A landscape with many valleys, sampled at points; each row gives a point and its height.
A ball rolls from a point to the lowest of its 2 nearest points, and stops where none of them is lower. Distance is the straight distance between rows; heights are no part of it.
k83: [ -2  -2  18  11  37 -14 -11   9  27  19  -3 -10  -9 -21   2 -23  -1  -5
  -2 -34  -8]  (h 480)
k828: [ -9  13   9 -18  -3  37  -9   3  10  -3 -21  10   2   7  -2  27 -11 -15
 -10  14  -9]  (h 216)
k587: [ 15  11  16  15   9  -6 -20  14   9  12  10   4 -19 -25   5  19   2   1
 -21 -39  12]  (h 394)
k615: [-11   0   7  -5  21 -12  -1 -22 -19   1  -5  20   0   2  21  -1  -4   0
 -18   8 -13]  (h 419)
k290: [-16   4  11 -18   5  31 -13   1  -9  21  -9  -2   1  15 -16   3 -10  -6
 -14  12 -20]  (h 280)
k769: [ 27   0  -2   1   2  10 -11  11 -27 -10  19   3  -4 -14  11  30   4  -4
  -1   8 -21]  (h 334)
k380: [  4 -15  -3 -33  -3   0  10  13  23   2   9  13  15  38   3  15   1  -7
  -7   3 -17]  (h 655)
k375: [ -5   0 -10  10 -22  -6   6   5  12   8 -15   2  12  15 -20 -13 -36 -30
 -14   4  13]  (h 377)
k352: [ -3  17  18  -8  10 -20 -17  -5  20 -16  18 -25   0  -1 -26  44  22   0
  13 -14   5]  (h 344)
k899: [-14   9 -14  20  18   6  -2  11   0 -16   0 -13  22 -18   9   9   3   4
  19 -12  34]  (h 494)
k335: [ -3   7  -9  22  -8 -19   4 -24  22  15 -17   8 -34 -11  18 -25 -10 -14
 -11   7 -28]  (h 439)
k975: [ -9  -9   1   1  -5 -12  11 -24 -14  16  -8  -1 -19 -14 -14  13  14 -11
 -12  30  -6]  (h 482)
k481: [ 17 -12   6  -3 -25  -9 -26  17   5  -9  12   6   8  11  -4  28   1  32
  31  -8   5]  (h 313)
k510: [-22  -7 -22  -7   0  12  -9 -27 -28  12   8   6  29  19  -2 -23  15   8
 -23  15 -22]  (h 461)
k687: [ 20  20  -6  24   9 -10 -10   1  11  13  -6  -4 -21 -35   0  -9 -10 -15
 -23 -19   6]  (h 426)
k833: [  2 -25  -9  -4 -27   7 -16 -21 -18   7  17  13  -7  -7  10   3  -6  22
 -15  14  -7]  (h 554)
k586: [ -2  24   6  27  10  -1 -29  20  22  -1  -3 -19  -5 -14  -1 -12 -13  -7
  11 -38  24]  (h 543)
k759: [ -7 -12   8  -9  -7 -17  -3   0 -12  10  -6 -10  -4  13  -8 -24 -43 -24
 -27   4   6]  (h 269)
k234: [  9  23  -3  -3   2  12  -8 -16 -23 -12 -13  -5  15   8 -14  35  -3  10
  15  31  -8]  (h 420)
k709: [ -4  -5 -19  -4 -10  28  15  19 -13 -10  15  18  -6  30  29  -7 -11  -8
   9  11  13]  (h 363)
k505: [-10  -7 -18   5 -17  18   1   7 -38  -4  12  16   4  42  32 -34   6   9
   0  17  -2]  (h 408)
k221: [-12  -1   1 -15  14   4  -6 -20  23  -3  15 -13 -16 -10  -2   4 -27  12
 -19 -24  19]  (h 226)
k725: [ 11  -4  10 -29 -11  27  11   9   3  13  -2  28 -19   3   0   2  13   3
  -7   0   2]  (h 617)
k763: [ 16 -10   4 -16   9  -3   8  22  -3 -34  -3  -6  16 -22  -3  28  29  12
  22  15 -27]  (h 534)
k776: [ -4   9  -3  -6 -13 -10 -20 -12 -38  -2  16   4  15  38 -13   0  16 -21
   0  30 -18]  (h 510)
k844: [-28   4   0  -8  14  15 -18  -8 -12  36 -12 -12  -4  -3 -12 -32  -9 -12
 -21  16  -5]  (h 332)
k472: [ -5 -15   2  13  12  10   1   9 -10 -16  -1  -8  15  -4  16  13  -4   1
  12   6   4]  (h 514)
k483: [  4   6  -7  18  -5 -28   3 -24  20   1  -5 -11 -24 -13   7 -46 -26 -13
  -2   1  -2]  (h 413)
k703: [  1  -2   2 -33  -8   1 -10  23 -12  11   6  41 -14  24   0   8  16  -3
  -6  13 -16]  (h 632)
k258: [ -2  -1  15   7  -9 -15  -2 -19 -13  -6  -9 -12  -1 -26 -24  28  15  -7
   6  24  -4]  (h 496)
k698: [-28 -20  -6   3  18  -5  10  -8  15  15 -18  11 -11   8  22 -25   3   1
  19   7 -11]  (h 463)
k631: [ -9   2  -7 -12   9   7   0 -12   1  -4  11  -5  -1  -3   1  -6 -35 -17
 -22   1  22]  (h 90)
k873: [-21  -5  36 -19  15   6   8  -8   1 -13 -14   9   5   7  23  -2  -5  -6
  -6   4 -14]  (h 358)
k184: [-12  16  15   4  16  14   1 -22  -4 -14   0  -7  -4 -24  10 -26 -14 -25
   2  -1  -8]  (h 517)
k693: [ 16   4  25  30   6 -11  10  16   5 -11  14 -26   1   3  15   7  10  -8
  10 -24  39]  (h 526)
k305: [ -2  -9 -12   5  -9  -4  15 -12 -26  14 -11  17 -31  25  20 -34  22  22
   6  17  -5]  (h 573)
k462: [  4  14  27   3  32 -10  -2  12  21   7   9  -8   0  -1 -13   3  16  -6
   4 -36  -7]  (h 513)
k453: [  8  11  23   5  -7   7  25   4   1  -2 -20 -30  25 -17 -20  -9  -8   6
  -7 -11  33]  (h 497)
k87: [  0   4  -7  -4   0 -15  26 -14  17  -5   0 -11 -13 -13   2 -33  -9  -7
   5 -10  17]  (h 372)
k737: [-20  -6 -10  17   4  19  -9 -35   4  11   9  12  28  12  20 -21  13  -5
  -2  12 -13]  (h 478)
k97: [-23   3  -3 -10  18  -9   8 -16  -5  16 -14  17   1   3  12 -54   5 -16
  -2   5  -4]  (h 429)
k418: [ 25   4 -28  17  21 -21  14  17  21  16 -12 -15  -3 -11 -16 -31 -27   3
  -8 -23   7]  (h 531)
k646: [ -9  -5  19  -3   4 -10 -11 -10 -26  -1   9  -3 -11  17  -2   9  19 -29
   8  30 -30]  (h 485)
k117: [ -3 -27   0   0  -2   1  14  14  32   1  16   2  17   6  -2  12   3  -5
 -12 -16  -2]  (h 673)
k589: [-10  -5  12 -18  -4  -5 -27 -28  -3   7  18   2   1   6 -18  -5   6   9
  22   7 -12]  (h 310)
k296: [ 34 -10   8 -16 -11  12 -23  19 -20 -21  19   6 -12   5  20  11  -9  14
  -4  10 -31]  (h 306)
k644: [  7   0 -17  15   4  19  14  25   8   0  -4   0 -32 -19   7  22  17  17
  10 -14  -2]  (h 441)
k321: [  3  -2  18  11   7 -11 -20 -17  26   5  18 -19  16 -16 -16  38  18  18
  -4 -18   3]  (h 305)
k917: [  2  -8  -7 -18  -1  17   8  30  -3 -18  -9  19  13 -13   5  24  13  -5
   5  11 -20]  (h 515)
k688: [  5   5  15   7  19   5   2  -9   9  24   1   1 -30 -27  -3 -13  -4  -4
  -7 -13  -2]  (h 452)
k253: [  4  -7  15 -10  -1 -21 -12 -21  10   2  18   5  19 -14 -29   8   9  13
   7 -13  -6]  (h 266)
k247: [ 17  20   7   0  -7  -2 -17 -29 -24  -7  -5  12   6   5  11  41  -6  11
  -3  24   8]  (h 395)
k89: [ 13   3   8  23  23  -7  17   4   6   1  22 -21 -20 -14  15  -4   0 -14
  -7 -14  27]  (h 504)
k214: [ 40  -5  -4 -42 -11  25 -16  17   2 -23  20 -10  -3  19  27  16   7  18
  -1  22 -31]  (h 279)
k671: [-13 -17   8 -10  21 -14   5 -20 -15  10   7  -2 -21   8  15   9  11 -11
 -17  22 -26]  (h 456)
k359: [ -6   0  -1  11  -6 -13   6  11   6 -14 -29  15  37 -19  -6  27  24  11
  24   0  -1]  (h 479)
k702: [ -1  -1 -30  14  -8  -6  15   0   8  24 -16 -14   0  25 -24 -24 -32 -14
   3   2  -2]  (h 440)
k475: [-15 -10  -1 -25  -2   7  25  -1   5 -14   5   0  11  26 -11   4   5 -13
   9   8 -17]  (h 678)
k16: [ -6  11  -3  11  10  -1 -14  17   2  -8  -5  -1   9 -17   8 -21 -21   7
  21 -23  29]  (h 518)
k621: [  9  -2  29  -2  -7 -13   7  13   2   2  -3 -19  25   2 -19  -7 -32   5
   2 -17  40]  (h 532)
k178: [ 13  -5   9  13  -2   7   8  16  -4 -24 -10 -18  10  -8   4  40  16  19
  20  12   6]  (h 528)
k2: [ 13  -3 -10  14  17  -7  27  26   9  -9  14  -3 -18 -25   0  24  32   1
  -7 -27   3]  (h 467)
k238: [  0  -6  -4  -1 -27 -14 -34  -9 -45   6   7  15   9  30 -15   0   0   3
 -19  23 -31]  (h 533)
k944: [ 20   7   0  -1 -16 -14   0 -23 -11 -26  -1  10   1  18  19  34   4  32
  15  28   6]  (h 373)
k635: [ -1 -24  19  -7 -17   4  16  10  16   1  -1 -18  17   7   0 -20 -26  16
   2 -13  29]  (h 560)
k327: [  6  17  -6  -3 -29  24  15   3   3  17  -5  28 -29  18   1 -11  12  -8
 -11   0 -10]  (h 604)
k340: [-27 -15   0   8  -1   0  -4 -18  21   9 -15  13 -35  -7  22 -10  -9   3
  -8   6 -12]  (h 458)
k285: [ -5 -15  -9 -10   4  16  36  -1 -24  12  -1  -2  28  16   2 -15 -11   2
 -20   7  -5]  (h 720)
k592: [  6  -5  -8  12  -2   7   7  24  17   5   5   0  31  -4 -11  35  17  -2
 -13 -19   1]  (h 683)
k421: [  6  -7  15  41  -9 -14 -24  27  19   3  10 -15   0 -11   6 -11  13  -9
  16 -30  37]  (h 544)
k953: [ 13  -6 -17  16 -19 -11   8 -12 -25  36 -18   9 -25  10   7 -55   3  20
  -9  11  -4]  (h 582)
k126: [-13   9  37 -18   7  21  10  -2  23 -18 -17  -3   5   4  20  18  10  10
   2   7   3]  (h 304)
k886: [ -5  18 -15  23  -8  -5 -23 -21  16  12 -10  10  -4 -14 -10 -17  -8  -2
   5  -2  12]  (h 430)
k225: [ -8   3   5 -22  34  -2   0  11 -34   0  11  -4  18  12 -16   6 -14 -18
   2  17  11]  (h 776)
k242: [ 16   7   5   2  -9 -13  24  -8  13 -10  -1 -13  -9 -32 -13 -12 -17   9
 -16 -28  14]  (h 427)
k545: [  2   0   0  29 -10 -23   6   1   7  -4 -31   0  20 -26  -1  18   4  15
  -1 -19  15]  (h 459)
k84: [-19  -9   5   2   9  -5 -12   8  27 -11   4  -9 -17   2   5  18 -15  17
   4 -31  18]  (h 309)
k209: [ -8   0  -6 -16  23 -14  17  -2 -45   6  -1  -1  19  15  -5 -20  -5 -18
 -18   9   4]  (h 748)
k756: [ 18  -9   0  -2 -28  13 -25 -22 -37   5  17   2   9   5  -6  10   1  18
  -9  20 -33]  (h 546)
k629: [  6   2  28 -30 -12  28  10   2  22  -4 -13  15   9  11  19  30  10 -12
 -15  27 -13]  (h 264)
k330: [ -1  10 -18  18  -4  10  -3  11  22   0 -10   6 -12 -11  -6   3   9  22
  27 -27   7]  (h 418)
k513: [ -7 -22 -19   2 -18  -4   8  -6 -12   5   6   3 -18  15  11  -3   6  14
   3  17  -3]  (h 563)
k551: [-15  -7 -33  -4  -5   4  -2   7 -42   5   5  20  13  31   6 -25  14   4
  -8  16 -23]  (h 436)
k395: [  8  -5 -39  19  18 -17  14  10   2   6  -3 -11   1  10  -5  -7 -23  -8
   3  -8   1]  (h 491)
k930: [ -1   4  -1  12   1  37  11 -27  -4  -4   8   0  14 -10  14 -14  -1  -4
  -7   8 -18]  (h 490)
k455: [  6   0 -12   8  11  -3   6   7  18  14  -8 -14   2 -25 -26 -33 -28 -13
 -12 -29 -13]  (h 562)
k90: [ 16  -2   9  14 -17 -29   5  -5   0 -14 -10  15   9  12   5  27   9  36
  27  -2   2]  (h 347)
k977: [ -9 -22 -18 -30   3  13  25  12 -19  -1  -6  -6   9  22 -14   2   0  13
  -7  20 -21]  (h 700)
k36: [ -1  13 -20  10 -16   9  11  13  -2 -13   4  15  -5  -1  -6 -39 -10 -44
   9  12  16]  (h 221)
k643: [  5  32  17 -14   5 -23 -12  28  15 -34  -3 -23   6  -2 -11  41  37   0
  16 -22   1]  (h 400)
k978: [  1   6  15   1  38 -20   8  21   8 -11   8 -27 -13 -14  -1  25  24  -3
 -14 -33   2]  (h 505)
k943: [ 12 -17  -8 -29 -18   5 -15  22  21 -18  25   5  20  17   7  31   8  22
  18  12   3]  (h 283)
k862: [-16  -1 -22  -8  19 -14   6  -4  -6  31  -8  -1 -10   1  -8 -47 -16 -12
  -8   9   7]  (h 383)
k603: [-13   1  -3   2   1   9  -9  -1  22  -1 -15 -12  -3   7 -20  14 -18  20
  22 -27   0]  (h 374)
k847: [ -1  11 -10  35 -12  -2 -12 -13  20  21 -21   9  20 -25   3  -1   1   5
  -7  -8  29]  (h 442)
k15: [ 22   2  17   4  -3   2 -18   0 -12   0  19  12 -17 -25  10  19   3   8
  -8 -13  -2]  (h 362)
k450: [ 17 -20   3 -33  -4  28   0  19  15 -25  28 -20  -3   7   7  19  13  28
  18   9 -15]  (h 256)
k964: [  5  15  18   2 -15 -13  15   8  14   0  -4 -29  11 -32 -28   5   5   9
 -18 -31  28]  (h 469)
k884: [-10   1  -7   8 -26   8  -6  13   1 -26 -15  19  29 -26  -2  16   5  -6
  19   1 -14]  (h 495)
k27: [ -6  -2 -15  10 -15  27  13  24   5  15   8  10 -12  18   9 -22 -12 -31
   6  11  20]  (h 303)
k471: [  5  19 -11   4  20 -12 -15 -22  -6  20   4   6 -13   3 -20   4  -6   4
   6  -8  11]  (h 393)
k941: [ -9  10  -7 -19   5 -16 -25 -29  -8  22  27  10 -19  11 -10 -14   9  -2
   9  13  10]  (h 345)
k607: [-17  25 -15   2   9  18  -3 -14 -11 -13 -17  -5  17  -9 -15   9   2   0
  24  10   1]  (h 448)
k799: [ -5  16 -18   6   4   3  10 -17  -5 -10 -14  -3  16  -8   5  -2  -7   0
  17  10  36]  (h 473)
k614: [ 11  -8  -1   1 -43   2  18  -3 -11  26 -14  17 -22  10  -8 -32  11   1
 -14   8 -12]  (h 593)
k113: [  1  -2  -3   1  -7 -10  10   3   5 -27  11   2 -27  -9  -1 -28  -4 -22
  20   2  23]  (h 314)
k63: [ -2   0  10  22  14 -17   5  -5  17 -22   8 -32  -5 -22  -1   9   3 -13
 -13 -24   3]  (h 477)
k145: [  3   5  10 -38   1   6 -14  28 -13  -9  -6  39   7  33  22   9  14  -5
  13  31 -16]  (h 647)

For each start below, name the point where the ball stops.
k2: k631
k799: k450
k930: k36
k462: k450
k917: k253
k725: k828
k621: k36
k258: k450
k756: k828
k975: k828
